Points on a hilly landscape, in no order, each with its height.
A ball rolls from a point to the lowest of its 2 nearest points, and stops where none of them is lower. Distance is the straight distance between rows; heights are no part of it.
k_213 h=26.0: [-15 -47  -1 -89 -26  29  -5   3  11  23  -8 -48 -27   5  62  10  13  78
  23  -8  28   7 -29   7 -20 -11  29   6  25  26  40  -8 -14 -52 -36 -14
  47  22 -10  20  13  27 -11 -29  -3  36 -78  58 -71 -21  23   0  20  41
 -14  -7   1]
k_278 h=58.6: [ 10  16  -6  26 -23 -47 -52   7  40 -11   7   3 -11  15   1  27 -81 -17
  46   6  26 -46   1  40  10   4 -28   4 -13 -36 -10   9 -38   1 -31  16
  -5 -16 -24  38 -28 -25 -19 -30  33  23  55 -68  26  -8 -23   3   8 -34
 -17  13  44]
k_179 h=72.9: [-27  55  22 -35 -30 -30 -68   6 -25  22 -23 -15 -78 -11  40  22 -56  -9
  56 -76 -22   8  50  16  37  53 -30  15  -4  62 -22 -12  30  10 -45 -35
   5 -28  33  62 -66   4  -7 -31  33  35  67 -32  71 -34  59 -14 -52  11
  -4 -47  11]
k_627 h=26.6: [  2  22   9   2  76  20 -21  19 -14  -9 -19 -33  -4  -3  25  -5  35  61
  33 -31 -29   7 -48   7  13  16 -52 -26  30  28  57 -29  53 -11  -2 -23
 -11 -86   3 -22  20  -8  36  43  20 -21 -46  17 -60  10  -2  -9 -10   0
 -26 -19  15]
k_45 h=56.8: [  8 -39  -1   5 -49  -1   3   9  54  32 -74  12  46  17  32  17  20 -28
   7 -31   5 -37   4 -80 -30 -21  -4  30 -77  -9 -38  15 -53 -10  78 -11
 -56  -9  41  15  75   8  13  25  -4  35 -52  36 -34   9  -8  25  66  23
  -6 -16 -53]
k_783 h=65.8: [  3   1  64  -8  41  17 -14 -19 -51 -17  58  33 -32  14 -24  20 -15 -29
  21  -6 -30 -25  10  65  29  17 -29 -11   0 -10 -44 -35   6  12 -13  30
   4   9  27 -41 -30  20  41   7  12 -38  76 -30  91 -15  65 -28 -53 -12
 -18   4 -35]
k_290 h=71.6: [ 43 -15 -82 -16  26  49  12  31   4  44  34 -48  67 -17 -34 -29  29  15
   3  17   3 -19 -73  27 -23  -6  20  56  24 -51   1  12 -38 -30  -4 -26
  -1  -7 -24 -12  41   7  28   9 -16 -55  86  14 -34 -28 -21 -70  22 -14
  34  34 -28]
k_230 h=41.1: [ 20  19 -27 -27  -6 -31   9  29 -10  28 -72 -31 -29 -20  28  14 -48  -3
  33 -49  -2  41  37  -7  12   4 -35 -50 -24  30  20 -20  33  13   7 -78
 -13 -11   4  22  47  36  21  13  -3 -33 -13  31  22 -14  34  -1 -33  24
  -4 -27  -6]
k_20 h=33.0: [  4  -2  11 -27  33   4  53  -8   2  14 -18 -17 -31   1  83  36  56   9
 -36 -18 -35  26   6 -16 -22 -12 -21 -59 -30  30  32   5  36   0   8 -23
 -57  13  15  27  45  53   6  27   8   8 -67  61 -24  19  33  55   5  35
  28 -34 -21]
k_460 h=35.6: [ -5  15  -6   1   5 -51  35  33 -12   6 -63  17 -22 -23   5   7 -35 -54
  -6 -14 -55  61  50 -58   4  -3  -7 -59 -43  26  14 -12  17  27  48 -35
 -26  38   0  -2   4  35  -7   9 -36 -20 -32  11  29  34  20  43 -38  26
 -28 -14  -1]
k_980 h=30.0: [ 70  39  -8  55  16 -18  30  36 -59   2  13  15  -4 -17 -26 -52 -19 -88
 -20 -10 -10  20  26  65  60  14 -58 -19   9 -30 -10   0  56  20  26 -20
  -3  16 -17 -30 -18 -16 -31 -27   1 -48 114  10  41 -22 -25 -25 -51  -7
  56   3   8]
k_558 h=39.0: [-32  -5  50  28  14  41 -29 -79 -12 -26  56  29 -29  18  25  10  42  -9
 -33   3 -47 -43   0  17  -9  39 -36   1 -55  33  10  30  -3  44 -50   0
 -10  40  22  32  27 -12  37   8  40  27  45 -12  74 -27  47  42 -35   4
  33  -2 -48]
k_641 h=54.5: [-11 -45 -18   9 -64  10   3 -13  47 -26  55 -20  24  27 -10 -53  28  12
  24  72  70 -20  -4 -11  28 -13  63  30  51 -37  -7  55 -37 -25 -11  14
  13  33 -12 -18 -41 -63 -48  -5 -18  21 -44 -52 -77 -28  -9 -34  78 -12
   6  20  43]
k_559 h=46.2: [  5  -5 -34   2 -19  38  54  55  40  24 -24 -13  31   9 -29  36  -6   5
  35   5  13 -29 -22 -24 -34  -7   5  42 -36 -55 -12 -33 -58 -25  40   4
   5 -79   4   1  -7  -2  29  36   0  -5 -35   5 -55  25 -29 -51  47   2
 -62  16 -29]
k_937 h=21.9: [-50  14  81  14  -9 -50  22 -62  43  -8 -26   9 -70   0 -11 -25 -34 -17
  -6 -50 -75  34  50 -13 -18  51 -51 -19 -61  22 -14  23 -19   9 -42  40
 -35  21  19   7 -47   4 -18  -1  -9   7 -40 -53  28  -9  47  65 -53  18
 -12 -23  13]
k_709 h=84.0: [-12  50  32  31  73 -15  10 -38 -16 -68  31  78 -40 -16 -60  -3  25   1
 -19 -48 -34  67   7  28   5  48 -18 -82  23  60   3 -58  51  41   5  84
  -8   6  -5 -98  -7   8   1  16 -35 -32 -17  16 -21  18   2  17 -21  -4
 -45  23  23]
k_386 h=23.7: [ 15 -11  -9 -42 -37  -6 -31  21  18  12 -41 -61  -3 -34  45 -41 -40  96
  69 -52  30 -19 -24 -17  -7   4   1  68   5   8  47  13  25 -20  -7 -67
   1 -43  25  45  -3  15  37  -5 -20  10  -4  20 -41 -36  -4 -15  -6  21
 -32 -12  30]
k_644 h=38.6: [  42   27   46   82    1  -48    4   35  -47  -13   14   24  -11    3
  -29 -109  -86  -35  -46    4   13   29   16   51   39  -10  -40   37
   29    0  -16   27   21   31   21   12  -12   16  -38    3  -48  -28
  -22  -60  -21  -14   91   12   28  -21  -50   -3  -33  -41    9    2
   17]
k_573 h=62.7: [ 20 -47  -2  34 -44  33  13 -19  61  15  12 -58  46   7  -1 -99  70  57
  11   1   5 -23  -8 -22  13   7 -16  -1 -23  -3  13  74 -26   2  -2 -19
 -43  15  24  11  36 -39   3 -11 -20 -11 -33  21 -75 -66  -5 -18  57  35
  43  14  14]
k_160 h=44.0: [ -9  -4  45  -8  -6  34  28  18  -3   5  54  39 -17  29  26  55  47 -14
 -14  59  57 -75 -52   5  12  -5  65  53  34 -83 -17  -9 -17 -17  27  92
  15  10  31  16 -37 -30 -16  53  25  12 -35 -27   1  27   8 -33  55 -34
   3   0   5]
k_671 h=53.9: [-19 -27  29 -23 -37 -11  22   4  44  14 -61   7  -7   5  50  56  -3 -35
 -27 -24 -26  -3  44 -18 -52  -3   0  -8 -79   6 -69  -3 -55  13  20  14
 -45  15  22   6   9  44  -3  16  18  43 -78  16  16  40  27  59  24  10
 -36  -4 -42]
k_766 h=35.7: [  8  11 -72   6  60  37  36  32  -1   5 -15 -63  45 -31  13  -3  47  31
  66 -10 -36 -14 -98  -4  19 -18 -25  -9  20 -10  55 -20 -12 -15  11 -32
 -45 -36 -19   6  24 -25  33  20   2 -29 -20  23 -73 -11 -24 -28  28   7
 -24  11  17]
k_675 h=50.4: [  0 -29  -4 -11 -24   6  19   6  33  21 -43  -6  26  34 -20  29 -13   1
  -5   5  27   2  55  15 -63  -9  11  15 -34 -10 -32 -17 -73 -12  32   8
  13 -29 -10 -14   3  17  33   8 -17  14 -52 -14  -9  28 -28  13  16  -4
 -63  10 -48]
k_102 h=89.3: [ -9  33   6   5  19  -2  33  21  -6 -26   9  34 -18  27  45 100  20 -55
  15 -29 -11   4  26  65  -2  -5 -34 -74 -42 -16 -26 -43  43  29  -4  15
 -28 -28  13   1  30  24   9  22  35  -6  -8  -9  64  17  37   1  10  21
  32  13  -1]
k_605 h=40.8: [ -5 -20  -6  18 -13 -33  27 -19  37 -17   3  22   1  21  43 -10  24   2
 -34  12  10  15   3 -14 -19 -24  19 -28  -3  14  28  56 -13  15   4  41
 -25  59  10  -2 -40  17 -45  24  -3  29 -80  -9 -36  15   5  38  47   4
  -1 -19  31]
k_663 h=63.9: [-66  14 -12 -56 -27 -37 -57  -7  30  12 -45 -11 -34   9 -31  -8 -67  -6
  36 -35 -19  10  19  -7   5  29 -25 -39   8  26   9  -5 -52 -31 -74  -1
  52  19 -26  32 -67  21 -53 -32 -18  42  -2  -8   5  -5  33  10 -27   8
 -17  16  41]
k_336 h=66.3: [-14  59  12 -10  24 -36 -27  -2 -11 -14  12  14 -28   1 -42 -23 -38 -11
  11 -30 -15  30   4   1  30   7 -49 -50  24  19  24 -34  10   8 -29  24
  43   9 -19 -12 -69   7 -37   0 -23 -14  38 -12  15  11   8 -12 -35  -2
 -27  23  42]
k_978 h=66.1: [ 75 -13  -6  33 -12  -9   1  -1  12  39  25 -31  47  17 -45 -76 -48  17
 -11  45  25 -23  -5  75  21  10 -42  62   6 -64 -16  38 -11 -27 -13  -6
  13   6 -69  28 -25 -49  -4 -67  23 -13  71 -14 -27 -56 -45  12  -3 -67
  42  32  29]
k_485 h=54.6: [-65 -42  34 -24 -28  18 -76 -38  -5 -31 -60 -26 -35 -24  -5 -15  -9  62
 -38  -2 -14  41  11 -62   8 -23  33  15   7  55  42  20  39 -11 -10 -17
  56  26  -1  32   3 -36 -33 -36  -1  -8 -53  44  23  -7  -9  56 -56  41
  32 -19  62]
k_306 h=71.7: [-91   8  56 -20  40  53 -68 -38 -38  -5   6  -5  -9 -29 -38 -17  18  23
   2   3 -32   1 -53 -58  36  33 -20  25  58  50  23 -50  32  -8 -27  21
  97   8   4  -5   7 -28 -22   2   6   5  -7  24  11  11 -29  -6 -44 -22
  -1  25  46]
k_638 h=24.8: [-15   2  -5 -40  35  62  11  14 -17  30  33   2 -39   2 104  72  62 -11
 -17 -33 -18 -31 -35   0 -16  -4 -18 -18 -36  41  24 -16   7  -2  -4 -37
 -35  11  34  37  55  54   6  27   2  28 -37  60  -4   3  59  -2  36  57
  13 -15 -65]
k_860 h=92.4: [-14   6   7 -15  54 -31  70  -8 -21 -47  -4  69 -24  33  40  43  79  -8
 -56  20 -50  44  18  38  34 -18  43 -44  32 -17  20  15  43 -10 -23 101
  -6  25 -23 -16 -51  19 -24  61  77 -28 -73  44 -77  38 -15  35  23  -6
  23   5  51]
k_408 h=44.2: [ 15  -3  37  50  -9 -10 -32 -10 -32   4  41  23  10  -2 -29 -97 -44 -13
 -39  34  26   3 -15   4  38 -23   4  34  50   4 -13  16 -15  21  10  42
  46  20  -9  -2 -49 -20 -55 -52 -28  11  62 -25  30  12 -59 -28  -2 -39
 -12   2   6]
k_843 h=29.4: [ -8  25  15 -15 -34 -90  23  -8  33   4 -59   9 -52 -11  22 -13 -43 -52
 -16 -59 -40  52  73 -20 -15  32 -33 -53 -82  19  17  13  -7  14   6   3
 -37  68  11  12 -49  47 -35   6 -35  11  -9 -35   5  14  57  69 -39   6
 -43 -36   4]
k_548 h=48.9: [ 39  28 -87   3  47 -16  73  42 -58   0  29   0  51  20  -9  33  57 -35
 -27  30  16  42 -16  31  -8 -49  39 -44  40 -16  29  -8  27  14  28 -18
 -20  24 -41 -48  20  17  -9  13 -10 -24   9  34  -5  13 -12 -20  32  16
  60   4  -9]
k_407 h=73.8: [-81  25  20  29  46  51 -91 -33  -4 -44  16 -12   3 -44  -8   9 -16  14
  25  12   0  -1 -57 -43  45  20   3  11  44  80  15 -36  17  11  25   0
  36 -65  -4 -12  37 -55 -25 -14 -18   8   1  -6  -4  27 -61  -2 -23 -47
 -53  30  40]
k_216 h=68.9: [-19   0  67 -18  34  35 -18  -8 -24  -1   8  -8 -15  -8  -8   9  -8  23
  36 -42 -42   5   6  41  23  37 -70 -20 -11   5 -24 -33  53   7 -14 -43
   8 -67  19  -9   2  -7  60  37  33 -37  37  -5  72  -5  64  -9 -62  16
  16  -8 -26]
k_232 h=54.0: [ 32  21 -70  18  63  46  40   2 -52   5  64 -16  55  17 -17  -5  78  -5
 -70  72  44  21   2  31 -41 -16  46   9  56   0  -4 -22   1  28  11   0
   5  -6 -43 -46  11  29   3   3 -33 -24  22  22  -9  21 -20 -27  40 -10
  31  15 -58]
k_280 h=77.5: [-41  17  60  29   7 -35  -9 -85  -7 -73  45  59 -66  51 -21  26 -16 -29
 -16   1 -30  18  57  29  42  33  -2 -24  -5  38 -25  -8  -2  18 -53  67
 -37  70 -21 -25 -25  -3  16 -52  48   5  64 -26  90 -12  36  42 -69 -12
   1 -13  -2]
k_198 h=36.2: [  6 -19  18 -28   5  39  10 -44  -4  -8  62  -6 -12  48  28  11  31  16
  -7  16 -45 -41   4  29  -4  35 -34  23 -50 -25  65  23  10   2 -75 -19
  -4  39 -15  65  42 -25  58  14  67  23  25  11  34 -48  50  28 -18  18
  93   7  -8]
k_962 h=74.4: [-25  46  -6 -25 -23 -41 -61 -29 -30  -8  13   8 -66 -15  11   3 -52 -36
  29 -16 -10 -56  43   0  40  41   2  11   1  49 -24  20  -8  13 -89 -18
 -14  45  15  36 -50  11   0 -61  37  42 108 -34  89 -23  68  12 -66   2
  27  -2  -9]
k_415 h=28.8: [ 31  21  -7 -20   6  -6  16  -7 -41 -12  59   4  -5  17  10  -1  21 -24
 -11   4  -1  -5  39  38  22   4 -36 -32 -11 -13  57  15  32  -2 -60 -26
  -2  52 -12  23  14   9  25  11  37  -3  66  25  39 -35  62  -3 -13  14
 101  10  -3]
k_420 h=68.8: [-48  45  91 -22  22 -15 -42 -42 -35   7  21  28 -50 -24  -5   1  -7  15
  19 -62 -42  30 -27 -20  42  28 -41   3  34  58  -3 -41  48   2 -44  58
  58   5  16 -16 -49   3   2  20   5  17  14  -7   8  -6  29 -10 -24  -2
 -27   0  45]
k_353 h=55.4: [-15 -23 -15   6 -38  -1  -1  23  48  13  -8  30 -21  24   3  76 -28 -37
  18  16  -7 -58   4  24 -21  17  15  17 -56 -87 -49  16 -65  -6 -21  12
 -22 -13  -9  54 -10 -22  -9   2  46  41  15 -53  14  15   3  -6  52  -6
  19  37  -1]
k_446 h=63.1: [  29  -42  -22   11    2   16  -25  -28    6   48  -16  -31   50  -11
  -42 -102  -37   34  -32   18   21  -24   13   12   22   13  -13   48
   15  -16  -17   37  -14   -6  -16  -52    0  -17  -41   37   54  -40
   39  -47   -1  -15   73   32   25  -43  -24   -8  -23  -51   36   18
  -25]
k_972 h=34.4: [ 23  16  -6  76  14 -52   2 -24  -5 -57  59  44 -15  14  21  11  33   7
 -55  15  18 -11 -22  43 -12 -10  11 -38  15  21   9  23  16  45   6  88
 -29  -1  13 -38 -29   7 -23  18   8  25 -10  -9 -35  35 -15  39  45 -25
  -8   5  43]
k_952 h=39.7: [ 25  11  54  -1  25 -26   1 -10 -53  11 -14  -2 -80 -11  63   9  19  19
 -13 -52 -39  24 -26 -19  -8   6 -24 -24   1  66  45  15  92  28   5 -19
   1 -13  51  18  -8  27   3  48  -2  14 -52  25 -20   4  35  39 -26  50
  10 -53   5]
k_975 h=58.5: [-18 -42 -55 -11 -13  30  30  17 -10  25  -5 -10  52 -28 -38 -30  46 -38
   5  34 -29 -13 -31 -94 -32 -17  32  11   6  11   0  -8 -58  11  11  -8
  46  34  21 -34   5  37  -2  -1 -44  12 -10  -2 -20  32   9 -19  18   7
 -17  -8 -67]
k_555 h=14.4: [  -5  -37   -4  -82  -53   37  -61    1    8    8  -42  -71  -39  -20
   65  -27   12   79   69  -54    1  -37  -36  -13  -11    4    7   67
   -6   28   49   -1   18  -20  -21  -36   46  -11   40   42    1   25
   33  -27  -41   47  -35   54 -106  -24   40  -12   -1   57  -46  -33
    6]
k_107 h=41.2: [ 59  -5 -30  52   0   5   7  29   8  10 -56  -7  47 -68 -23 -84 -27   3
  10  -4   3   0 -46 -37   6 -44  -3  50  19 -18  -9  26  20  10  62 -30
  -8 -28 -10   6  48 -20  23  -7  -8 -37  31 -10  -3 -21 -92 -31 -11 -21
 -20  -2  -6]
k_316 h=61.4: [-39   4  14 -47 -32 -36 -51   2  16 -18 -12 -15 -42  36  19  55 -81 -26
  59   8 -19  -8  31  41  26  -3 -13 -19   7 -12  -6 -10 -41 -45 -87  16
  28   9 -49  65 -42 -20  -7 -48  88  49  23 -39  45 -18  16  21 -15   7
  17   2  29]
k_621 h=36.3: [  11  -41    0   21  -51  -10   -2   23   31    2  -77  -10   42  -35
  -30  -45  -47  -11   50    6   -3  -19  -42 -114    0  -49   16   63
    8   -4    2   41   -6  -29   54  -44    7   -8   23   22   44  -39
    0    2  -12   -9   -8  -19    2  -25  -61  -24  -10    9  -26  -10
    2]
k_945 h=51.0: [-14   0  -1 -49   5  -5 -38  22  -2 -16 -96 -18 -49 -30   7  -9  -2  60
   3 -15   6  65  18 -46 -27 -12  26 -15  29  67  77 -29  30 -20   3 -46
  40  27  -5  13  20  36 -17 -10 -13   6 -82  56  -7  14   2  52 -60  20
 -17 -38  31]
k_271 h=46.7: [ 16 -12 -55 -45  18 -14  16  58 -25 -11 -73 -29   6 -46  24  20   6  54
  14 -14  41  79  14 -23  -9 -43  18 -47  39  23  74 -46  32 -16   8 -80
   1   5 -22 -24  56  27  17  -5  -6 -26 -55  64  22  12  -9  28 -33  17
   5 -49  -9]
k_155 h=35.1: [ 17  26 -26  38  23  49   2  10 -19  -3  96  15   2   4  27  44  53   7
 -47  71  93 -57 -31  29 -26  -8  85  61  35 -71 -14  -4 -26  -3  48  45
 -26 -31   8   0   7 -16  13   4 -33  10  21 -18 -23  18  -2 -37  79 -46
  -4  29  -8]
k_935 h=65.0: [ 42   6 -76 -17 -19  -6  31   7 -10  64   1  11  36  11 -66  36 -16 -33
 -36  42  21 -46  16  -6 -82  12  51  52 -37 -77 -72  28 -55 -15 -12  -8
   7   4  -3   5 -25  35   9 -23 -40  -3  38 -21 -20   4   6 -24  35   2
  30  36 -81]
k_328 h=59.0: [ 23 -52  13  45 -40  36  22 -14  91  -4  34 -29  69  34 -16 -51  39  66
  -6  66  42 -43  28  -3  -3   3  26  56 -11 -48 -31  54 -52  -6  27   9
 -43 -39  -4 -16  15 -77   5  -3  -9   7 -51 -28 -71 -31  -5 -18  82 -23
  21  -4   5]
k_365 h=76.7: [  2  13   5  26 -16 -42 -50   1  -3 -46   1   6   9 -10  10  35 -58  19
   3  36  90  44  50  35  10 -33  36 -42  53  41  11  -7  25   1  19 -27
  15 -19 -41 -23  19 -21 -24 -34 -15  23  14 -23  42  15 -54  22 -23 -51
 -45  12  20]
k_780 h=80.0: [ 23   6 -10  33  10 -43  47 -17  28 -15 -51  34  38  12 -64 -77 -28  11
 -62  18 -18  66  75   0 -43 -40   0  -8 -14 -22 -18  -2 -27   1  41  20
  -3   5 -20 -30 -34 -24 -46 -24 -31 -34 -46 -41 -16  12 -59  29 -14 -10
 -32   0  21]
k_97 h=68.2: [  66   47 -112  -18   17   49   42   38   -1   59   16  -16   60  -26
  -46   51   55  -18  -48   29   30  -30  -37    3  -61   -4   45   56
  -31  -90  -57   -7  -26  -19   30  -18  -24  -40  -14  -18    4   23
   29   -9  -37  -46   43    2  -18   -5  -24  -64   15  -14   45   29
  -71]
k_990 h=55.1: [-39 -41   7 -44  -4  35  31  20   6  30   6  -9  37  -4 -34 -25  28  13
  33  38  -1 -17 -54 -67  -8 -16  22  16  37 -11  -3 -13 -35 -19   5  26
  87  11  15 -28 -13  -7 -11  31  -1  11 -53   7 -12  21  -1 -42  18  13
  -9  -9  -5]
k_725 h=75.9: [-27  41  37 -23 -24 -73 -49 -34 -39 -43  15  41 -55   0   5  24 -36 -50
  15 -26 -10  31  53  11  47   4   2 -33  15  34 -12  -6 -10  -5 -84  39
 -14  67 -23   0 -72  32 -17 -55  34   7  86 -27  88  -6  56  23 -66  21
  23 -22  16]
k_499 h=41.3: [ 25  -4 -43  48  -3 -43  44   9 -28  19 -33  31   8 -34 -34 -37 -37 -93
 -13  18 -37  20  12 -40  -3 -25   9 -15 -37   3 -33  11   4  34  48 -48
 -31  33   0  -1  14  12   8 -13 -41 -30  49  -9  33  -1 -12   4 -27   1
   5  21 -31]
k_819 h=16.0: [ 56  39 -47   1   5   1  33  19 -10  15  -7 -14  14 -19 -18  -3   0 -62
  13 -32   7  11   0  63  48  24 -54 -45 -26 -27  13  -3  69  -3 -12 -47
 -38 -18 -22   1  49  -7  23  26  15 -52  75  23  21 -31  28 -14 -31  14
  83  10  -9]
k_296 h=29.7: [-43 -14  39 -13  -9   2   4 -48  38  33 -30  -1 -29   7 -13 -57   5  -1
   4 -38 -79  -8   8 -59 -14  42 -64 -22 -42  36  19  17  -6   4 -20  -5
  24  21  37  22  -3  10  -5  34 -10   2 -42  -6 -15 -17  41  17 -30  40
   7 -13  14]
k_606 h=40.4: [  5 -65  -1 -48 -69  45  38  67  68  20 -24 -19  -4   1  31  35  -8  13
  71 -28  42 -52 -48 -44 -22  -9  43  59 -14 -54 -17  15 -50 -51   9   1
   3 -20  19  34  -1   0   8   9  -8  22 -71  11 -68  -7   3 -84  72  20
 -20  -9 -29]
k_540 h=32.4: [-40 -10   7 -18  11  58 -46 -13 -10  17  14  -3 -43  -1  56  53  34   2
   0 -35 -27 -48  14  21 -33  27 -17  -3 -59  49   4 -17  13  26 -31 -45
 -18  -3  35  21  60  50  44  32   5  25  28  14  36   5  80  -1  -4  24
  12 -18 -77]
k_60 h=78.2: [ 34  15 -27  12  -3 -67  10   8   6 -39  -1   9  34  12 -13  16 -44   4
 -39  16  46  66  92  55 -23 -35  34 -16  14 -12  -8   5  12  10  35  -3
   1   0 -37 -33 -18   7 -25 -23 -25 -16  -6 -30  50  17 -37  19 -25 -17
 -25   8   7]
k_477 h=31.1: [ -4 -26  19   7 -69   6 -38   4  34 -17 -25 -31   0 -38   7 -18 -32  36
  37 -20  38 -40 -43 -78   5 -24  35  44  12  36  34  30   5 -23  46 -33
  15 -13  40  12  22  -3  -3 -12 -24  29 -41 -22 -44 -11 -32 -14  27   3
 -56 -32   7]
k_254 h=34.3: [ -3 -64 -32 -69 -80  16 -24  14  44  25 -32 -33 -20  13  18  31 -42   9
  64   1  43 -30   3 -31 -27   6  48  19   5 -22  12   9 -50 -54 -33 -22
  44  27   1  46 -13  34 -20 -31 -15  57 -31  25 -60  -6   3 -42  45  24
 -30  -4 -17]
k_122 h=86.1: [-15  54  16  38  57  19   6   1  -8 -44 -13  29  -3  -7 -28  13  -4 -32
  27 -54 -19  39  10  48  43  25 -55 -88   1  26 -26 -94  57  31  41  17
   6 -30  40 -83   2  19  18  30 -18 -37  30 -27  43  19  12 -15 -35  27
 -50  -3  10]
k_66 h=60.1: [-18 -49  -9  -2   9  46   3 -48  -7  29 -26 -39  55   4 -26 -27   4  48
 -32  12  11  -8 -18 -11  13 -14  15 -15  25  12  25   4  -1 -37   4 -45
 -24 -32 -57  18  86 -59  40   4  -1 -32 -19  62  53  -4 -36  15 -10 -30
  27  -4 -20]
k_61 h=51.3: [-18 -16  22   7 -28  -3  37 -21  61 -20  22  24  17  50 -14  38  37 -20
 -25  40 -14 -56  38   9 -64   2  13  41 -51 -53 -68  27 -60  20 -14  82
 -20  -6  19  -6 -21 -36   1 -10  45  28 -49 -49   9  29  22  19  51  -7
   9 -14 -13]
k_590 h=50.2: [-30 -26  78   1  23  45   0 -13 -23   0  55  11   8   8 -21   3  22  -1
   2  48  -6 -38 -67  -6  34   1   5  45  42 -15 -24  -4 -12  -1  12  70
  50  11  27 -28 -28 -32 -15  38  29  -7 -26 -15  -6  25  -1 -40  19 -27
  14   6   2]
k_646 h=49.8: [ 40 -18   0  21 -36 -23  19   4  -3  12  63  13  34  19 -12 -58 -18  -1
 -10  73  60 -10  -7  12   5  -5  49  39  68 -56 -21  43 -29   2  11  65
  20  37  -5 -19 -60 -36 -56 -37 -20  13   2 -57 -33   6 -50 -36  53 -42
   0  11  46]
k_427 h=71.3: [-29  16  22 -35  -1  10 -50  22  -2  18 -31   4 -56  -5  41  50 -63 -17
  55 -59 -58 -13  32  37  17  28 -56  -7 -38  -4 -34 -10   3   9 -32 -75
  -3 -54  28  73   2  11  20  -3  54  18  50 -24  39 -27  65 -32 -31  14
   3 -21 -15]
k_683 h=57.5: [-54 -62  41  -7  -9  39 -26 -52   3 -23 -39 -34  31  -9   4   1  -2  90
 -33  17  27   1  -8 -42   7 -35  33  21   7  40  34  15  13 -34   7 -33
  -3   0 -14  18  79 -59   4  -2   7 -10 -65  49  18   3 -61  46 -37  -4
  10 -27  22]
k_297 h=82.0: [ -8  22  33  32  52 -30  24 -30  -5 -43  13  68   4  20 -71 -33   0  24
 -67  16 -28  61  39  51  -6  15  -7 -49  34  -1  -1 -44   8  27  15  82
  12   2 -33 -78 -51 -22 -21 -13 -27 -33 -30 -23 -30  38 -40  34 -40 -15
 -48  15  38]
k_281 h=61.7: [ 47 -13 -75  -5 -51 -10  41  15   7  68 -25 -20  84 -19 -58 -25  42 -16
   6  49  16   5 -13 -86 -57  -9  50  60  -9 -29 -42  13 -56 -12  35 -13
   5  10   9 -14  -7  51  11 -11 -33  -2 -23   5 -47 -13  -5 -37  53   5
   9   6 -55]
k_438 h=87.7: [-15  15 -19  22  25   9  11  -5 -13 -31  -1  40   2  20 -25  37  12 -53
  -1  -1 -31   4   2  16   0  -6 -16 -66 -33   3 -56 -52 -11  29  46  -1
 -30 -37  -1 -42   7   2 -19  26 -20 -25  -5 -23  57  41 -19  19   5   5
 -52  12  -5]
k_584 h=46.1: [ 47  -1 -62  32 -30 -34  15  28  -2  32 -40  18  28 -30 -42  19 -46 -69
   1  18  17  -1 -39 -26  -5 -42  19  24 -41 -63 -66  44  12  -8  45 -46
 -37   1 -26  17  35  -5 -14 -13  -6 -37  44 -10  15 -24 -68  -9  -3 -19
  15  25  -3]
k_688 h=75.3: [-49   9  38  47   2   7 -62 -34  14 -28  12  -1  -2 -12  26  54 -29   9
  13  22  50  -9  -9   4  24 -11   8  -7  34  38   5 -27  17 -10  38   1
   4 -55 -19  -3  25 -33 -23   3   5  26 -14 -40  25  44 -61  28  -1 -40
 -49  23  20]
k_817 h=69.3: [ 61   9 -35 -11  17  24 -32  44   1  30  62 -53  51   3 -11 -55 -14   0
   6  17  41  -9 -26  74  44  18 -23  42  38 -37  14   5   7 -11 -28 -19
  18  -5 -45   3  -6 -12   2 -30 -13 -27 114   7 -60 -32 -25 -45  -2 -46
  21  60  24]
k_147 h=24.9: [ 39  26 -33  66   4  -7   6  17 -28 -18  39  22  16   3  33  48  34   4
 -60  40  92 -11  -4  24 -43 -24  59   4  19  -9  -9  -2  24  42  53  20
 -55 -42  23 -26   9  16   7  -9 -31  18  -8 -19  11  34 -42  22  60 -44
 -26  -4 -11]
k_361 h=46.0: [ -7  -9   2   8 -30 -30  28  -7  62   6  17  -1  16  49   6  -4  22  16
 -22  -2  -6   8  56  16 -48  14   4 -19 -29  -6   4  14 -64  -2 -40  83
  -8  39   6 -16 -67  21 -44  -2  32  54 -65 -56 -49  13  41  41  27   7
  -2 -11  11]
k_158 h=42.8: [ 15   3 -48   9  44  -5  41  27 -46  -6  19  -2  23 -13  30  14  28 -27
  26  10  -4  -7 -69  -5  36 -42   4 -17  28 -35  48  13  36  -1  22 -33
 -38  27 -11  19   7  -1 -12  27 -11 -31   9  34 -28 -10 -31 -21  48  29
  20  16  56]
k_639 h=91.0: [  3  41  -2 -14  32 -40  62  14 -17 -31  17  47 -32  50  55  73  40 -57
  -9   3 -45  63  40  43  20 -20   5 -87  -5 -32  -6 -20  34  10 -19  77
 -15  14 -22 -18 -35  22 -42  33  48 -20 -23  18 -12  38  -5  18  27  23
  48  10  50]
k_625 h=35.2: [ 20  47  57 -22  62 -31 -12  17 -63 -10 -30  -2 -58   6  16 -10  31  63
   0 -59 -35  58 -37 -31  22  25 -24 -23  56  56  49 -15  94  -6  -7 -11
  28 -36  27  -5 -14 -13  37  45  20 -37 -50  36 -44   2  14  15 -41  14
  15 -36  51]
k_914 h=59.7: [ -9 -39 -39  32 -52  36  -8   1  49  29 -24 -15  71  -8 -10 -47  38 -10
  26 -18 -49 -46 -24 -66  11   3 -16  20 -73  -5 -18  35 -39 -14  18 -43
 -39  11  36   9  91 -15  13  25   8   5  19  44 -57 -47  -5 -37  44  32
  26   2 -36]
k_604 h=58.3: [-14 -14  -9   3  55  54 -22   7 -25  -2  88 -13  16  -2 -15   4  43  26
 -38  26  39  -4 -15  11 -19   9  28   5  40  11   5 -22   1   7  -8  -4
  40 -36  19 -40  44  22  34  17 -19   4  30  23  21  22  -9  -7   2 -24
  -5  28 -45]
k_109 h=61.9: [ 21   8  46 -13  19   7 -12  19 -47  -4  58  20   4 -32 -32   8  -4  40
 -28   1  44   3  12  33 -11  -4   3   6  19  10 -40 -23  15  33  38  24
  42 -17  46 -81 -13  26  44  29 -24 -19  39 -24  54  33  15  -9 -27 -14
 -52  -9 -46]

For each start below, name the point where the ball stops.
k_709: k_147
k_725: k_627
k_604: k_627
k_573: k_819
k_817: k_937
k_945: k_937
k_935: k_147
k_353: k_147
k_45: k_555
k_584: k_555

Write out the way that a ball takes from each point below.
k_438: k_122, k_709, k_297, k_780, k_60, k_365, k_688, k_407, k_306, k_420, k_336, k_663, k_316, k_278, k_353, k_61, k_361, k_605, k_972, k_147
k_109: k_604, k_232, k_548, k_158, k_766, k_627
k_290: k_97, k_935, k_281, k_975, k_990, k_590, k_160, k_155, k_147
k_914: k_45, k_671, k_675, k_559, k_606, k_254, k_213, k_555
